A landscape with many peaks, sampled at points; each row gives a point and its height.
A climber steps from a point to the highest of its 2 nearest points, and stops where none of them is higher. Distance is the straight distance between rows; heights are no part of it.
tovu: [ 41 -26  30  18 -16  37  -3 -22 -15 -25  13   8 -11   3  20 -46 -58  21
  32  -6   1   6 -32  -5 -34  50 -20  60   1  -8  -9   4 -14  18 -31  24
 -41 -17  46  13  61  13  -6 -17 -44   1  -4   8 -43   9 -28  41]  h=420
ked: [-32  35  -6 -10  18 -29  38   8 -18  -8 -17 -39  -6 -45 -29  26  41   4
 -44  39 -27 -23  21   3   6 -52  28 -72 -13  18   1  -3  20 -72  12   1
  69  51 -54  11 -77 -14  -3  21  41 -24 -19 -23  42   0  11 -51]  h=225
Kob: [  3 -14  -9 -21  -3  -7  42 -38  -2  -4  45 -11 -28 -26  -5 -57  20  50
 -21  30 -20 -18 -50  15   0 -15 -14   1  -9  32  21  41  10 -11 -30  36
 -26  25  44  66  -6 -18  -9  -6   5 -36   0 -11 -36   4  16  36]  h=543
vurom: [  2   0  17  -8   5  14   3 -26  -8   8  10   6  19  30  34   1 -26  13
  -3 -10  -9  -4  10  21 -15  34  24  22  11  17   5   7 -17  10  -9  -6
 -33  26  11   2 -11  11 -14   3 -10  24  -6 -25 -14 -16 -17  26]  h=587
fufad: [-48   6   6 -28  20 -19  13 -18  15  34  30 -22  14   3   1   6  80  51
 -42  28  -4  -9 -26  45  42 -10  38 -25  -1  46  11  16 -10 -55 -39  -9
 -31  47  -2  31 -51 -25  -6   2  18  -6  28 -28  20  -7  13  24]  h=465
Nik: [-10  48 -44 -26  22  38  13 -29   3 -30 -13  -3 -13  44 -18  31 -10  31
 -38  30 -28 -39 -13 -33 -38  -7   4  24 -29  69 -12  24 -77  -6 -48  54
 -17  49  -8  11 -24 -11  75  13  -4  -3 -31 -54 -33  45  35  58]  h=733
dotar: [-25  -2  -7 -27   1 -20 -28  83  -8  15  52  28 -59  35 -27  -6  44  22
  -3  55  40  -5 -20   4  26 -37  15 -64 -14  26  -7  -4 -11  40 -15  12
  24 -48  38  76   5 -16  -5 -20  59   3  25  25  19 -61   0  37]  h=857
Nilu: [-10 -32  22  27 -10 -40 -29  34  30  41 -10  -2  34 -48   8   1  35 -11
  26 -36  35  36   0   0  46  -6   2  -9   4 -63   3 -36  53 -14  28 -38
  15 -49  -4 -34  28  -9 -23  -9  -9   5  47  56  31  -2  -6 -62]  h=776
sofu: [ -7   4   0 -30   4   8  -1  -3  -7   1  36  18 -18  29   1 -24   1  18
   2  15  -5 -16   1  18  -6  -8   9 -18   7  32  11  10  -9  23   0  21
 -12   7  30  39 -11   5 -25   2  23   6  -3 -11 -13 -41  -7  37]  h=651
difil: [-22  13  51  30   0  -4 -20 -22  -4  45 -15 -10  51  20  53  35 -21  -2
   3 -59   9  31  22  14   3  40  42  37  25 -29  -9 -15  -1 -22   9 -70
 -22  29  -8 -48 -22  13 -15  13 -38  54   6  -8   9 -22 -33 -13]  h=466
buf: [  24  -22  -43    9  -33  -16   54   34  -12  -69  -36  -15  -14 -102
  -36  -20   19  -33   17   14  -11   -9  -37  -35    6  -56  -51  -52
  -16  -49   -9    3   51  -26   14   28   48  -44  -27  -21   33  -26
  -20  -12   20  -58  -34   28   24   46   16  -60]  h=474
Vada: [ 12 -44   7 -12   0 -32  -1 -39   3  74  47  -7 -19 -16   3 -30 -30 -45
  -2 -35   1  24  56  22   6 -16   8 -34  41 -14  20  19  40  20  83 -12
  29  -8   6  32 -38 -10 -50  26  43   9  17  22  -6 -55  30 -66]  h=252
lef: [  47  -58  -25   22  -29  -31   12  -30   37    8  -28  -11   -7  -55
   -6  -19  -22  -97   39  -43  -15   35   36  -26   15    7  -60   14
   25  -70    6    0   70    1   78    3   98  -57  -40  -28   13  -27
  -10   28    1  -24   18   46   15   11   42 -113]  h=97
kan: [ 11 -53 -11  -4 -25 -25  36  -6  -3   8  49   4 -47 -62 -14 -69  -1  -1
  16  23   4  -7 -19  12  -8 -35 -30 -50  21 -13  17  25  48   7  31  35
  31 -28  26  71   5 -24 -39   6  49 -34  19  23 -17 -28  40 -39]  h=167
soni: [  4 -33  12  33 -27   0  21  17  -2 -35 -19 -14  21 -62  -3 -37  14  11
  20  -9  10   6 -57  -1  11   2 -28  14   3 -41  -5   6  37 -35 -30   7
 -12 -26   6 -14  48 -19 -27 -15 -29 -28   3   2  -6  47 -23  -9]  h=438
Rol: [-28  11  41 -19  31  17  -5 -40   5  57  18   5  46  68  53  56  19  28
 -33 -32  -8  10   2  63  23  46  53  36  30  36   2   2 -41  -3 -32 -40
 -88  53   2 -19 -44  23  22   2 -38  50   8 -11   1 -15 -10  47]  h=501
rogul: [-21  33   0  49 -14 -18  35   5 -11 -21 -66 -43  44 -42  10  33  25  -9
 -21  -7 -40  -8  -2 -12 -11  -1  12  -1  -6 -16  -6  14  20 -91 -22 -24
  22  47 -50 -58 -39  -8   8  12 -18  -3 -34 -38   8  66 -25 -42]  h=336
relek: [-20  27  -8  32   2  12 -14  57 -19 -64 -53  -5  -7 -20 -40  -8  28  40
   3  24  39 -21 -35 -33  -4   7 -15  19 -32 -25 -26   2 -16 -19 -74  19
 -15 -27  -3 -27  47   5  36 -39 -40  -2  -7 -22  12  78 -35  38]  h=350
safu: [ 19 -10 -29  -4 -22   3  65 -28   3 -42   7 -31   3 -50 -20 -45  23  50
 -34  29 -42 -11 -82 -11 -15 -10 -39  22 -19  19  13  49  17 -52 -64  37
 -25  43  12  40  14 -32  29 -14 -41 -71 -19 -18 -46  75  15  12]  h=95
Fef: [ -5  10 -38  -7  -9  -3  42  52 -20 -68 -24 -15 -33 -77 -58 -20  36   1
  -6  42   4 -33 -34 -41   3 -60 -26 -61 -21 -20 -13   6  26 -35  -8  27
  49 -21 -13  16   7 -18  -4 -18  20 -45 -41   4  25  28   9 -20]  h=567
zepu: [ 13 -52 -21 -20 -12 -30 -16  23  11  29  47  20 -52 -17 -15 -41  -3 -28
  12  18  13  17   7   0  18 -33  -5 -57   5 -24   9  -5  44  41  65  27
  42 -40  32  70   3 -15 -27   7  67 -10  36  47   2 -62  41 -43]  h=196
vinoz: [ 24  30 -25 -23  -2  21  23 -58 -15 -23  -1  -6  -2  38  24  32 -75 -21
 -14   6 -61 -34  60   0 -62  -5   7  -2   6  57  10  33 -26  21  36  14
  14  61 -10   7 -59   5  13  37  29  25 -51 -51 -39 -19   5  15]  h=328
fupib: [ 14  26 -31  39 -10   7 -16  75  -6 -67 -80   7 -12 -31 -43  10   1 -29
  22  15  45 -28  13 -77 -24 -24 -26 -12 -41 -51 -21 -32   5   9  -3   3
  44 -40 -30 -53  47  17  12 -14   9  -9 -23  -9  23  57 -17  -6]  h=594
zoguk: [ 26 -31 -21   3 -17 -15  67 -33  -9 -23  28 -15 -24 -73 -16 -63 -25   6
  10  17 -34 -16 -25   1 -23 -28 -42 -25  17   0  20  40  47 -22  11  34
  28  15   7  53  -7 -28 -32  13  14 -43 -19   2 -32   1  17 -32]  h=140
Gumab: [-30  36 -29 -66  44   9  23 -23  12  -5  50  -2 -14  28 -25   6  53  33
 -50  53 -28 -35 -10  21  17 -27   5 -21 -16  80   8  22 -45 -14 -35  35
 -20  54  -1  47 -66 -18  26  16  31 -18   0 -41  -3 -12  43  54]  h=590
nezan: [ 23 -57 -10   1  10 -57 -70  21  63  26 -15   1 -19 -15  -4  13  21 -61
  32 -18  12  48  43 -19  45   1 -21  -1 -15 -75  13 -56  71  29  77 -18
  70 -52 -14 -31  25  -7   3  -9   7   3  52  80  54 -25  31 -86]  h=516
ruro: [ 49 -35   6  31 -26  10 -29   2  34 -14 -18  16   9 -23  11 -14 -52 -45
  76 -39  23  33  15 -55  -3  37 -41  52  -3 -76  -4 -43  25  42  32  -8
  39 -73  -9 -46  62   4   7  -1 -30   7  31  44  -2  -6  -2 -36]  h=686
lopos: [ 33 -13  43  -2  -3  37 -42 -24  -9  31  57  48   4  31  22  -3 -81 -11
  60 -38  23  52  29   5   6  34  -2  38  32  -5   8 -36 -32  93  24 -26
 -50 -39  31  -9  60  42 -11 -24 -29  45   8  61 -10 -91  -7  19]  h=375
sem: [  5  49 -25  24   6  26  -4  30 -13 -64 -54   0 -27  16 -29  15 -35   4
   9  28  16 -38  18 -60 -59 -20   0   8 -19   6 -17  -6 -37  11 -25  36
  37  15  -8 -22  20  18  49   1   5  13 -40 -49 -11  34 -17  38]  h=713
gabu: [-60  57 -18 -36  47   9 -28  42  -6 -17   4  28 -58  88 -62  29  45  44
 -28  56  27 -35 -11  -2  11  -9   8   6 -15  66 -14  15 -91  16 -72  35
 -16 -14   4  30   4   2  63 -14   0  19   2 -42  20   3  -1  82]  h=523
Lif: [ -5   4 -10 -24   5  12  30 -70  10  19   7 -23  35  35  37  19  12  31
 -49 -12 -48  -4 -23  31 -10  33  14  36 -10  51  11  30 -35 -36 -33   0
 -67  71  -7  10 -55 -15  27  17 -27  -4  -4 -45 -37  36  28  30]  h=714
mep: [ 16  -4  47  16  -3  36 -43  10 -16 -21  27  22 -21  29  17 -34 -37  41
  26   9  39   9 -38   0 -14  45  -2  53   4   0 -18 -15 -38  42 -48  16
 -53 -49  54  11  76  20  18 -35 -55   1   2  21 -13  -6 -45  73]  h=448
kozo: [-58  38  38  -7  52  -4 -43   9   7  39   5   3  31  68  28  57  54  33
 -22 -12  32  14 -15  50  42  34  61   3  16  34  -3 -30 -49 -10 -61 -36
 -67  40  -9 -14 -30  22  19 -18 -30  48  36  -9  45 -19 -25  54]  h=437
Zud: [  8  -9 -10  19 -17 -28  23  -5   2   4 -31 -24  -1 -43  -7   0 -16 -55
   4 -17 -18   7  34 -21  -4 -18 -11 -31   2 -44  -7  -8  53 -32  73 -13
  76  -4 -39 -11 -35 -17 -29  32  35 -21 -10   8  21  -1   5 -84]  h=163
ful: [-10  50 -28   3  17  30 -12  19 -13 -58 -35   7 -40  47 -35  23 -23  37
  -9  35  16 -38  -2 -43 -40  -4  -2  30 -28  27 -13  16 -74  15 -51  58
   8  13   4  -5  23   9  82  -5  -8  12 -32 -61 -16  57  -2  63]  h=644
Dom: [ 31   1 -22  37 -25   3 -15  51  10 -49 -73   3   4 -42 -10   3 -19 -57
  39 -11  25  -7  11 -68 -14  -8 -33   8 -34 -69 -27 -44  25   9  22   0
  52 -50 -33 -64  45  10   1  -8  -2  -8  -8  14  27  52 -10 -36]  h=687
Nede: [ 28  -9 -23  -2 -27  24  35 -29   5 -31  -7 -19   3 -12  -2 -30  15  50
 -41  13 -30   5 -85 -12 -20  27 -27  57 -35  23  -1  39 -11 -28 -73  38
 -51  36  17  29  23 -16  54 -15 -59 -45 -10 -27 -56  89  16  39]  h=79
pizu: [-29  24  50  57 -16 -25 -11 -11 -10  37 -44 -32  66  -3  48  45  -6 -15
  -5 -58  -8  32  23   9  -4  43  31  40  14 -45 -15  -1  18 -56   6 -70
   3  23 -23 -72 -32   5 -15  17 -44  42   6 -12  14  15 -38 -44]  h=421
tuvi: [-16  37 -29 -13  19 -14  69   1 -17 -41 -21 -42   0 -78 -43  16  38  21
 -47  43 -41 -36 -13  -8   3 -54  -1 -55 -14  21   0  21  19 -82 -17  16
  56  57 -45  -1 -55 -25  16  10  11 -44 -36 -23  18  26  14 -46]  h=259
fonu: [-27  32 -25 -20  11  -8  13  50 -10 -40  -4 -16 -33 -37 -57 -18  52  29
 -14  58  15 -25 -25 -23   7 -43  -2 -55 -22  11  -3  10   2 -25 -31  25
  41  -5  -3  36 -11 -20   4 -14  27 -26 -13 -21  33   6   2  12]  h=654
Ziza: [-47  31  34  27  23 -33 -64  73  15  42 -17   1  37  26   7  57  60   8
  -4 -21  60  24   5  12  44   0  62 -24  -9 -16 -10 -60   0 -13 -17 -59
  -2   2 -25 -33 -11  25  -6 -19  -1  38  46  27  67 -25 -30  -5]  h=344
big: [ -7  -1   6 -31  -3   4 -40  52  -7  22  71  47 -45  64  -9  -7  -2   6
   7  32  34   0   1  22  23 -19  11 -48   7  39   5  -4 -28  77   5  10
 -12 -59  51  55  27  13 -15 -25  46  21  17  39   3 -89  -2  59]  h=744
bil: [-51  51 -18  -6  39   4 -17  51 -11 -24 -28   1 -26  36 -49  22  51  42
 -21  41  40 -28 -15 -22   3  -8  13   1 -23  22 -22  -7 -50 -13 -70  19
   5   4 -15   6  -2   4  42 -12 -13  13   1 -49  33  30 -17  52]  h=602
petu: [-22  25 -13  42  -9 -12   4  62 -25 -53 -87 -19  32 -62 -33  18  48  -6
  -7   8  23 -22 -17 -23  18 -33 -11 -22 -36 -38 -18  -7  11 -48 -35  -6
   9 -16 -41 -68  21  12   0 -26 -17 -10 -13 -24  33  83 -21 -18]  h=278
Nunu: [ 10   6  14  -5  -2   7  14 -58 -18  35   6  -5  24  33  50  17 -56 -18
  -8 -37 -35   1  52  29 -32  31  24  21  29  17   9  34  -4   3  40 -40
 -12  43  -2 -15 -51  11 -13  31  -2  43 -31 -31 -22 -29 -11 -11]  h=522
vusa: [-34  39  22  43  -9 -16  13 -13  -5  14 -56 -40  54   9  44  54  12   3
 -30 -24 -27  -7  29   8 -13  29  43  17   3 -10 -13  12   3 -79 -13 -46
  13  61 -37 -58 -54  -1   7  24 -19  29 -17 -50  13  39 -36 -31]  h=374
Tedi: [-34  40 -13  -6  21  -4 -34  70  -8 -21 -16  18 -35  43 -45  22  39  20
  -7  42  49 -19   6 -27   1 -19  23 -30 -21  18 -12 -20 -35  13 -27   8
  21 -15   4  14   6   9  15 -12  22  17   8 -23  34  -7 -20  41]  h=677
sades: [ 16 -29  26   6   9  -9 -49  12  27  47  34  28   7   8  17 -10 -21  -9
  50 -36  46  46   6 -10  28  16  12   6  14 -41   3 -41  11  54  38 -30
 -10 -45  20  -5  40   8 -21 -16 -11  29  43  67  20 -68   2 -20]  h=459
paga: [-25  22 -18 -74  31  27  20 -49  12  18  56  14   0  66   2  41  32  14
 -49  26 -47 -31  16  71  25  -5  10 -15   8  98  14  32 -56  15  -6   8
 -67  46  -7  30 -73   2  17  12  33   8  -3 -32 -22 -23  45  63]  h=699
gozer: [ -6  15  29 -13  11   5 -51  15   9  44   9  28  15  60  23  42 -31 -23
  15 -33  25  31  41   4   5   3  39 -15  22   2   5 -41 -13  51  44 -52
 -12   5   1 -13 -12  34 -21  -3   9  49  10  23  28 -87 -14   1]  h=586
fugi: [  0 -30 -13   9   6 -63 -50  54  39  31 -45  -9   1 -26 -15  26  56 -61
   6  -3  17  26  31  -9  46 -22  -3 -37 -32 -70  -4 -58  62  -2  65 -25
  66 -35 -32 -38   8  -4  -4 -11  33 -15  31  67  64   0  23 -84]  h=449
Bara: [  9  34 -18 -13   1   8  18 -35 -17 -12   0  -8  -7  22  14  22 -53 -33
 -10   6 -33 -22  65  -9 -43 -19  13 -33   5  29  -1   9  -1   6  53   0
  46  53 -21  17 -67   1  -8  41  50  10 -37 -39   0 -38  -3 -16]  h=365
doz: [ -8  -5   2 -33  14   8   1  -9  -3   6  59  13 -38  32   1 -33  27  43
 -16  34   0 -20 -26  28  15  -7   5 -13   7  49  13  27 -23  32 -20  24
 -41  -2  50  60   6  -2  -8 -19  18  -8  16  -5 -25 -31   2  69]  h=601
namez: [ 45 -35  -7  21 -23  14  25 -25  -3 -24   7   1 -14 -28   7 -52 -72 -33
  52 -25 -11   7   2 -32 -42  20 -44  19   9 -35   5  13  25  15  24  19
  37 -24   1   3  35  -3 -29  24  -4  -8 -10   8 -35  -4  -5 -29]  h=367
kanin: [ 36 -42  -7  13 -11 -18 -36  15  49   8 -14  12  -3 -28   3 -18 -18 -56
  60 -32  22  36  25 -41  16  22 -34  19  -3 -71   2 -42  42  39  65  -7
  54 -70  -6 -33  43   1  -5   1  -6   2  38  60  23 -23  17 -67]  h=600
Bebo: [ -2 -44   7  43 -34 -19  41   1   1 -22 -22  -6  23 -96 -15 -37  40   6
   4 -11  -9  18 -67  16  27 -19 -35  -6  23 -44  14  34  58 -58 -25   5
 -13 -26  -3 -16  51 -32 -42  -9 -26 -44   0  13 -12  62  -8 -39]  h=482
tegi: [-41  30  13  26  13 -21 -21  45   5  16 -39 -12  34  -7  -3  33  58   4
  -5  -9  33  -2   5  -1  20  -4  38 -19 -13 -18  -9 -30   4 -32 -18 -33
  12  13 -24 -31 -20  12 -16  -5  -2  16  24  -9  45  12 -32  -9]  h=369
Lisi: [ -9  23   1 -16   7  12  25 -74  -3  27  -4 -25  42  45  48  47  -9  15
 -50 -23 -63   1  20  29 -22  41  33  34   5  53   2  36 -33 -36  -9 -18
 -41  80 -10 -12 -79  -9  34  34  -9  28 -21 -52 -31  22  17  19]  h=645
dazin: [ 22 -20   1 -12 -20  31  10 -49   4  -9  13 -13   7  24  21 -26   3  54
 -36   7 -15   8 -68  11 -15  43  -6  67 -27  33  -3  27 -28  -7 -61  27
 -81  34  29  29  19  -3  38  -7 -56 -32   3 -18 -59  70  11  59]  h=66
peroz: [ 24  39 -32  -5  -7   6  -5   9  -9 -26 -27  -2 -26  15  -8  16 -57 -52
   7   9 -12 -24  63 -42 -56 -37   5 -39 -17  -3 -10 -30   1  31  68   7
  82  18 -26   1 -26  15  -2  35  58  -3 -23 -23  10 -31   2 -20]  h=411
siti: [  20  -20   29  -16    0   32   -5  -53   -8   14   27    7   10   46
   38  -15  -12   47  -19   -4  -12    7  -45   42   -4   46    6   71
   -8   36   -1   14  -42   20  -60   13 -100   23   42   14   12   14
   33  -14  -57  -14    5   -5  -47   30    0   67]  h=54
Masim: [-42   9  21  -5  25 -16   3   7   5  31   5 -19  27  10   9  11  61  32
 -18   3  15   3 -11  33  30  -8  40 -19   7  17   0 -12  -2 -42 -29 -20
 -13  34  -3   6 -35  -9 -20   3   3  12  24 -21  30 -13 -16  14]  h=423
Feger: [-28 -28  26  42 -18 -40   4  12   7  39 -29 -16  53 -61  13   3  45  -8
  14 -36  12  36 -10  19  49  -6   7  -5  24 -55  -4  -7  55 -57  21 -38
   4 -30 -22 -44   8 -17 -42   3  -7  -4  21  30  24  17 -21 -74]  h=655
sil: [ 48 -27 -28  -1 -16   1   5 -22   8 -10   4   1 -18 -23   4 -40 -74 -62
  45 -24  -5  15  40 -32 -33   3 -37   3   7 -36   1 -10  29  35  68  12
  68 -27 -10   7  -1  -1 -26  38  23  -5   0  12 -18 -29  15 -54]  h=330
boza: [  0  12 -15 -58  14  46  17 -60   0   8  45  18   8  69  14  23   4  22
 -36  12 -56 -29   8  51   4  11   0  25   1  88  16  32 -56  26 -22  18
 -79  43  14  23 -42   9  29  10  13   0 -16 -27 -48  -5  38  73]  h=815
ket: [  5  29 -17   8   4  18  13  -6  -6 -36 -36 -15   2  -2  -1  17 -24   8
  -7   6 -23 -24  14 -29 -44   2  11   5  -9  17  -5   6 -21 -22 -18  20
  25  49 -13 -15 -25  -5  25  14   3   6 -31 -53 -16  31 -20  14]  h=809
vupi: [  8 -47  -2 -12  -3 -38  -8   4  18  50  27   1 -20 -29  -4 -30   9 -32
   4 -17  14  29  19   7  21 -22   0 -42   9 -40  16  -9  53  11  73   3
  48 -28   3  34 -12 -19 -41  14  47  -9  30  35  16 -44  30 -66]  h=222
nodo: [ 24 -53   3  -3  -7 -16  57 -75 -24  45  62 -11  -9 -34   3 -63 -36  -5
  -8 -20 -30  -1  19  37 -19   1 -16   2  47  26  32  60  39 -11  30  -3
 -11  24  18  50 -33 -21 -56  26   5 -11  -1 -12 -46 -14  26 -26]  h=453
nafof: [-18  -7 -10  24 -12 -53 -13  54   9  13 -69 -15  24 -53 -19  36  67 -44
 -12  -6   9  11  27 -12  37 -44   4 -53 -31 -53 -14 -45  52 -40  44 -23
  55 -23 -48 -58  -9  -3 -18  -1  37 -22   9  37  68  24   4 -83]  h=391
Nozi: [-24  41 -20  46   6  -4  -2  74 -32 -69 -91 -13   2 -39 -52  14  42  25
 -19  31  42 -42 -31 -37   9 -14 -15  10 -37 -24 -22   7 -22 -39 -82  13
  -9 -18 -28 -70  32   8  42 -35 -47  -2 -15 -46  22 109 -23  18]  h=312
rivin: [-17   4 -17  22 -11 -24  61  -2 -17 -26 -37 -40  32 -86 -16   4  40   5
 -31  13 -46  -8 -31   0  11 -31  -3 -37   1 -12   5  32  40 -95 -11  -1
  26  40 -45 -19 -21 -37 -12   7 -10 -40 -38 -24   7  52  -9 -53]  h=297
pav: [-37  23 -13 -39  31  -6  40 -31   5   6  21 -33   7 -12 -11   7  62  36
 -52  32 -31 -27 -13  25  22 -23  18 -31 -12  53   3  26  -9 -64 -26  11
  -2  67 -18  37 -69 -27   7  11  14 -25   6 -39   8   7  27   4]  h=515
videg: [-29  22  18 -35  27  25   6 -68   6  38  12   3  42  73  60  76   9   6
 -48 -36 -52  -1  31  63   8  39  47  36  26  57  10  18 -49  -5  -8 -38
 -78  68 -15 -21 -69  15  32  25 -13  43 -11 -38 -17  -8  16  35]  h=568
Miv: [ 33 -21  44 -21  -8  43 -27 -35 -21  20  70  47 -10  40  22 -26 -77   8
  44 -18   5  13  14  32  -5  31 -11  32  36  23  12   0 -34  86   9  -5
 -66 -36  52   4  66  44 -13 -20 -19  28   1  44 -48 -70  -7  47]  h=351
Zaka: [ 19  26 -14  14  -4   3 -23  21  14  -7 -46   1  -4   9   5  18 -40 -53
  18 -18   7  -2  52 -49 -40  -9   2  -4 -17 -37 -11 -47  18  21  58 -18
  67   4 -24 -29  -8  16  -5  24  36   7 -10 -13  21 -10 -13 -32]  h=455
Lodu: [ 24 -41  -3 -27  -6  -6  52 -71 -12  15  64  -3 -23 -16   1 -59 -18  24
 -16   9 -42 -18  -5  37 -13  -4 -21   2  19  49  30  58  14   5   6  27
 -42  37  37  62 -23  -9 -35  11  11 -24  -5 -10 -57  -9  37  18]  h=497
Vozi: [-42  40  46  15  36 -10 -52  42   8  39   4  17  32  53  21  56  35  24
   3 -17  55  26  -1  23  32  21  58  -3  11   5  -3 -55 -34   6 -33 -54
 -39  13  -5 -26 -12  30   5 -25 -19  53  37  15  52 -43 -36  28]  h=392
zag: [  -9    4   -4  -72    2   48    5  -46    5   20   69   33   -8   85
    9   12   25   28  -30   26  -38  -29   -7   90   22   11  -14   27
   10   95   19   32  -58   60  -20   17 -112    6   35   37   -6   19
   30  -10    0  -19    1    6  -55  -13   32   93]  h=683
Tak: [-16  20  56   8  12   4 -32 -18   0  59   6  17  40  53  51  54 -30  -5
   6 -58  18  42  32  27   6  31  49  23  29 -11   3 -27 -16  27  20 -75
 -42  24  -3 -43 -20  35 -13  -4 -24  59   6  17  30 -58 -20  -6]  h=518
gimad: [ 25 -11 -31  -5 -14  -7  87 -30  -5 -50  12 -29 -11 -78 -24 -48   1  27
 -17  25 -61 -21 -56  -9 -20 -34 -42 -10  -2  11  20  57  36 -47 -27  34
   1  44   1  44  -6 -41   5  -3 -14 -55 -31  -8 -36  55  14 -18]  h=114
Bimo: [  27  -30  -20   33  -27  -29   27  -16    9    2  -45  -24    7  -58
    0    3  -14  -83   17  -31  -23   23   38  -23    6  -14  -41   -9
    9  -62   -2    1   65  -37   80  -19   90  -32  -52  -41  -15  -23
  -23   34   16  -31  -13   32   23   30   10 -114]  h=133
lobi: [ 54 -22 -13  49 -40  20  -6  28  13 -55 -51   7  12 -45   7 -17 -49 -58
  63 -21  18  12  -3 -67 -17  27 -54  34 -12 -70 -18 -30  34  11  12   8
  42 -67 -26 -68  66   8   4  -3 -21  -1   4  23  -5  45 -15 -37]  h=810
bok: [  0  -3  10  24 -10  12 -18  41  -6 -36 -29  -8   0 -19  -6 -29   3  24
  25   2  35  -5 -38 -20  -6  15  -7  10  -9 -22 -14 -14   3  -6 -34   2
  -9 -28  17  -9  41   0  -1 -21 -26  -5   8  -2   4  30 -40  26]  h=393
duzu: [ -14  -51   -5   41  -33  -36   36    5    2    9  -32   -8   37 -101
   -5  -13   43  -35    3  -23  -11   24  -29   12   44  -31  -31  -24
   24  -56    0   22   68  -64   19   -6   18  -42  -34  -35   28  -34
  -44    7   -2  -42   -3   32   14   44    1  -90]  h=555
Seve: [ 23 -30   5  -8  -2   4  39 -83 -26  29  26 -14  16   7  26 -24 -56 -15
  -3 -41 -44   6  44  34 -34  31  -2  21  41  21  17  56  12  -2  32 -23
 -11  41  12   7 -35  -8 -37  32  -5  22 -29 -23 -41 -18   4 -16]  h=480
kovi: [ 62 -47  12  28 -31  33  31 -40  -7 -33  15   4 -12 -23  13 -68 -85 -11
  43 -16 -19  13 -19 -17 -49  45 -39  52  10 -21   4  23  14  10 -13  29
  -7 -21  27   2  60  -1 -16  11 -40  -5 -11   3 -68  13 -10  -1]  h=396
Dor: [  6  11   3  -1   4 -14 -45  23  23  38  -4  15   1  44  13  31 -28 -47
  16 -25   9  26  57 -25  -8 -11  23 -17  -6 -27   0 -54  11  48  70 -37
  44  -8  -6  -7 -12  17 -13  14  35  24  15  21  32 -69  -1 -32]  h=519
vifen: [-15  27   2 -59  14  48 -23 -16  -6   0  47  43 -20 101   0  18  14  33
 -29  35 -13 -21 -20  47  19  14  -4  35   8  83  -2  17 -89  56 -48  31
 -85 -15  44  33  18  18  57 -28 -19 -10 -11  -4 -30   3   4 111]  h=584
nuz: [  4  31 -32 -23  13  23  27 -45   4 -25  -8 -20   9  17  -1  14 -11  30
 -44  14 -53 -34 -10 -13 -34   1   4  19 -26  58   7  32 -41 -28 -29  30
 -11  66 -11  15 -45 -23  44  20   1  -7 -35 -52 -40  39  26  33]  h=828
Zefut: [ -2  20  11 -20  10   8 -54  44   3  24  36  50  -9  74  -3  26 -20 -14
  13   4  37  20  25  -1   8 -14  26 -29   9  16   1 -43 -30  77  25 -24
  -4 -25  20  15  25  30  -9 -11  30  33  15  38  22 -92 -12  34]  h=659
geg: [ 32 -46  48  -5  -2  26  -2 -55 -20  38  83  28 -16  10  22 -65 -54  19
  36 -23   7  13  -7  41   2  41 -15  49  41  15  24  18  -3  57  -7  -9
 -73 -25  59  25  59  23 -34 -20 -36  18  17  32 -51 -46  14  35]  h=363
Dep: [ 19 -47  37   8 -17   8   4 -30  -8   8  40   6  -4 -12  15 -68 -23  31
  19 -15   8  10 -39  27  -2  33 -17  42  18  -5   9  15  18  14 -22   4
 -55 -21  52  27  51   3 -32 -15 -33  -9  15  16 -41  -9  -7  29]  h=394
pimo: [  5  13  45  -8  12  47 -49  -1 -33 -15  18  30 -27  76  13   3 -42  42
   9  15  25  -3 -27  10 -16  39   7  61  -1  31 -23 -10 -79  52 -60  33
 -74 -47  59   8  75  36  52 -39 -55  12 -10  12 -23   5 -35  94]  h=475
zegez: [  0 -48   7  23  -9 -32 -53  60  37  18   5  19   9 -40  -2 -13  42   1
  51 -12  58  34 -34 -13  42   2 -21  -9 -13 -64   0 -41  44  22  21 -13
   5 -84  18  -5  65 -11 -10 -35 -11  -1  52  80  34  -7   5 -33]  h=628
tuz: [ 33 -43 -10 -16  -4   4   3 -46   5  37  49  12 -15   7  10 -38 -72 -56
  32 -33  -2  13  63  13 -14   0 -21 -10  36  -6  19  13  19  56  72   0
  29 -25  13  29  -9   9 -47  34  29  14   8  20 -26 -69  21 -33]  h=285
delo: [-26  21 -19 -22  13 -10 -16  66  -2  -8  16  11 -44  23 -42   5  41  16
  -8  52  37 -16   0 -10   7 -37  22 -61 -14  22  -8 -13 -12  19  -8  17
  36 -14  16  47 -13  -5  -8  -7  54  -7  11  -7  27 -34  -4  30]  h=756
fadi: [ -6  19 -14   7  -3  -7  30   5  -9  -5 -19 -28   2 -43 -11   5   3 -18
  -8   8 -17 -12  21 -13 -12 -24   8 -40  -4 -15  -4  -2  31 -42  39  -4
  58  28 -33   4 -49 -11 -21  26  36 -20 -20 -14  18   2  -8 -52]  h=191
kapo: [ 14 -37  -1  -2   8 -21 -61  60  33  36  32  31 -25  15   1  -8   9  -8
  39   3  52  40  -5 -17  32  -1   3 -26  -9 -44   2 -36  24  56  38 -10
  28 -64  27  24  42  -1  -7 -27  27  15  53  79  32 -55  16 -17]  h=524
megi: [ -11   36    9  -30   25   56  -39   -3  -17  -17    6   38  -22  113
    3   43  -27   33  -19   28    5  -22  -10   21  -13   27   13   54
    6   63  -13   -1 -104   60  -52   45  -67  -25   35    1   47   36
   77  -28  -34   17  -22  -18  -26   14  -13  102]  h=517
rona: [ 20   6  34  12   0  20 -59  23   5   7  12  35   8  29  24   7 -49  -4
  58 -21  46  32  11 -27  -6  27   8  32   4 -28 -13 -56 -21  60  12 -17
 -15 -41  23 -17  53  28  -5 -17 -20  33  15  37   9 -53 -26  17]  h=410
regem: [-13  32 -23  29  -3 -19   4  66 -13 -27 -85 -22  13 -53 -27  30  42 -39
 -10   8  12 -24  19 -37   1 -40  -6 -39 -31 -40 -17 -31  33 -41  10 -13
  57  -2 -60 -67 -11   9 -10  -7  26 -17 -23  -6  49  57 -11 -48]  h=329

For each start below, name the point where the climber stops.
petu: lobi
kozo: nuz
tegi: boza
bok: Nilu
buf: dotar
rona: Nilu
